The views of a scene show one set of named points, each view turned or mirrored, and shifted as a whole, with a little noise and some points left out.
In the rows, zero is written as 128.

Scene 1
View 1
z_388: 123  134  116  109  113  97  169  139  161
z_582: 128  133  116  121  117  101  153  131  144
z_479: 125  151  107  148  118  120  152  141  146
z_921: 119  141  118  130  115  115  162  147  153
z_465: 144  156  110  157  115  111  165  121  153
z_405: 118  142  122  166  114  139  145  150  137
z_436: 143  136  122  157  110  122  141  125  136
z_982: 107  164  108  159  119  130  170  161  153
z_922: 131  160  111  155  113  120  178  141  164
z_15: 141  116  143  142  99  124  149  141  154
z_538: 127  111  118  101  119  87  132  118  121
z_679: 102  164  93  124  129  103  182  152  156
z_197: 96  125  122  109  117  114  152  163  144
z_308: 128  172  97  169  120  119  166  141  149
z_976: 88  142  115  138  120  134  146  174  138
z_305: 104  134  107  122  130  107  133  143  113
z_822: 113  166  102  174  122  134  148  150  131
z_590: 119  166  99  192  129  140  120  138  97
View 2
z_436: 135  152  111  139  132  127  124  125  121
z_15: 143  144  96  147  118  144  97  137  124
z_308: 122  139  137  151  139  143  154  155  105
z_582: 128  137  125  139  152  148  130  130  133
z_197: 136  155  77  154  138  187  133  157  151
z_982: 123  140  126  152  139  156  151  157  117
z_405: 133  162  100  153  118  137  147  155  109
z_976: 135  169  84  155  126  169  155  173  127
z_479: 126  149  118  149  142  151  140  147  120
z_465: 124  135  135  145  144  137  129  136  117
z_305: 130  174  89  137  153  158  159  134  153
z_921: 135  155  89  148  143  171  133  147  149
z_679: 120  137  122  160  156  189  154  169  138
z_538: 138  164  88  127  167  156  121  108  170
z_822: 126  161  119  151  132  139  166  159  102
View 3
z_436: 142  151  126  147  157  78  117  124  108
z_922: 159  140  116  113  146  86  133  148  89
z_582: 170  161  127  141  129  89  125  111  105
z_921: 172  151  112  143  128  111  122  102  106
z_976: 161  135  97  133  151  135  112  107  90
z_305: 167  167  133  141  143  121  108  87  94
z_679: 199  153  121  102  123  135  125  110  72
z_538: 175  177  143  161  120  93  117  80  116
z_15: 147  139  101  158  141  82  123  124  125
z_405: 138  137  105  137  168  103  111  124  96
z_388: 187  152  115  132  111  94  135  119  105
z_308: 155  144  127  110  163  93  122  145  76
z_822: 142  144  120  118  173  110  111  131  78
z_982: 162  145  122  113  152  97  123  138  83
z_197: 181  145  99  142  125  127  119  100  102
z_479: 156  149  118  125  150  96  125  129  92
z_590: 119  155  139  132  204  105  93  116  72
View 4
z_822: 191  122  155  153  129  117  96  102  140
z_922: 169  151  133  127  137  135  95  85  146
z_921: 146  108  137  120  139  130  139  105  140
z_679: 169  135  118  119  119  133  129  81  113
z_436: 157  134  162  128  141  116  106  111  175
z_976: 179  82  138  145  166  146  119  105  126
z_590: 198  111  182  167  114  95  97  122  153
z_465: 164  154  146  126  126  122  101  94  165
z_388: 136  134  123  103  134  136  132  93  146
z_538: 120  116  152  106  120  109  159  118  166
z_479: 169  131  144  130  131  124  112  101  147
z_15: 141  120  145  121  167  138  111  108  176
z_197: 147  98  127  114  144  137  149  103  129

In a view up to two points have been moved. Name them for each view, in the order of its rows, or write -.
view 1 | z_921, z_982
view 2 | z_582
view 3 | z_679
view 4 | z_976

Scene 2
View 1
z_156: 117  126  123  167  83  143  130  153  135
z_442: 172  163  110  107  156  131  184  172  143
z_790: 157  200  123  81  125  90  163  141  120
z_294: 140  203  139  84  100  84  121  113  97
z_189: 127  148  131  126  108  120  144  133  121
z_25: 106  136  126  146  75  119  138  138  126
z_791: 87  122  143  156  70  128  104  104  104
z_728: 130  91  130  166  138  167  151  145  132
z_769: 129  156  124  122  99  112  151  143  125
z_121: 105  142  131  155  61  125  102  135  118
z_10: 152  141  125  126  140  138  159  146  126
z_485: 125  131  134  138  112  130  139  129  117
z_338: 154  173  117  125  107  131  122  166  126
z_889: 116  164  128  121  78  103  134  132  123
z_508: 124  142  125  128  106  121  156  143  129
View 2
z_156: 113  125  126  110  130  115  89  111  125
z_294: 132  151  102  118  54  173  176  77  122
z_485: 110  122  139  136  104  146  119  110  133
z_338: 123  159  129  87  97  157  119  97  148
z_728: 99  111  173  139  135  143  76  138  145
z_889: 123  128  90  119  97  120  131  87  108
z_508: 95  129  126  125  106  142  117  94  148
z_10: 101  135  156  126  101  169  115  109  161
z_769: 100  138  118  119  96  146  128  89  145
z_189: 124  134  122  125  89  153  135  99  124
z_790: 99  157  120  114  62  189  165  71  170
z_121: 134  127  104  114  115  108  109  105  91
z_442: 80  153  155  106  96  189  118  92  198
View 3
z_338: 104  123  87  108  155  122  135  105  137
z_10: 141  138  129  101  145  140  131  119  128
z_189: 142  109  90  104  153  105  131  133  112
z_791: 174  70  86  124  139  80  177  137  89
z_508: 139  111  124  123  158  116  143  132  134
z_728: 167  124  150  111  124  140  184  100  112
z_442: 114  162  140  101  160  158  110  116  156
z_769: 132  111  110  119  163  108  133  136  133
z_790: 113  139  96  98  179  120  79  150  140
z_294: 123  110  53  94  174  94  84  159  115
z_25: 144  86  107  134  158  95  164  130  126
View 4
z_294: 161  147  183  47  207  87  56  96  215
z_10: 164  112  177  99  144  123  135  116  192
z_791: 100  126  105  61  169  127  99  99  141
z_485: 138  116  145  83  153  122  121  109  176
z_189: 139  125  156  80  171  110  99  108  181
z_156: 129  112  126  115  160  131  118  130  139
z_889: 124  123  139  95  180  95  85  111  186
z_508: 136  111  150  110  154  107  118  117  188
z_338: 153  120  161  117  177  106  92  129  180
z_25: 115  115  124  104  166  112  105  119  167
z_728: 146  106  147  99  120  150  167  117  149
z_121: 116  124  116  92  182  119  87  119  140

In a view up to two points have been moved. Name them for each view, in the order of its rows, or write -.
view 1 | z_189
view 2 | z_889
view 3 | -
view 4 | z_294, z_338
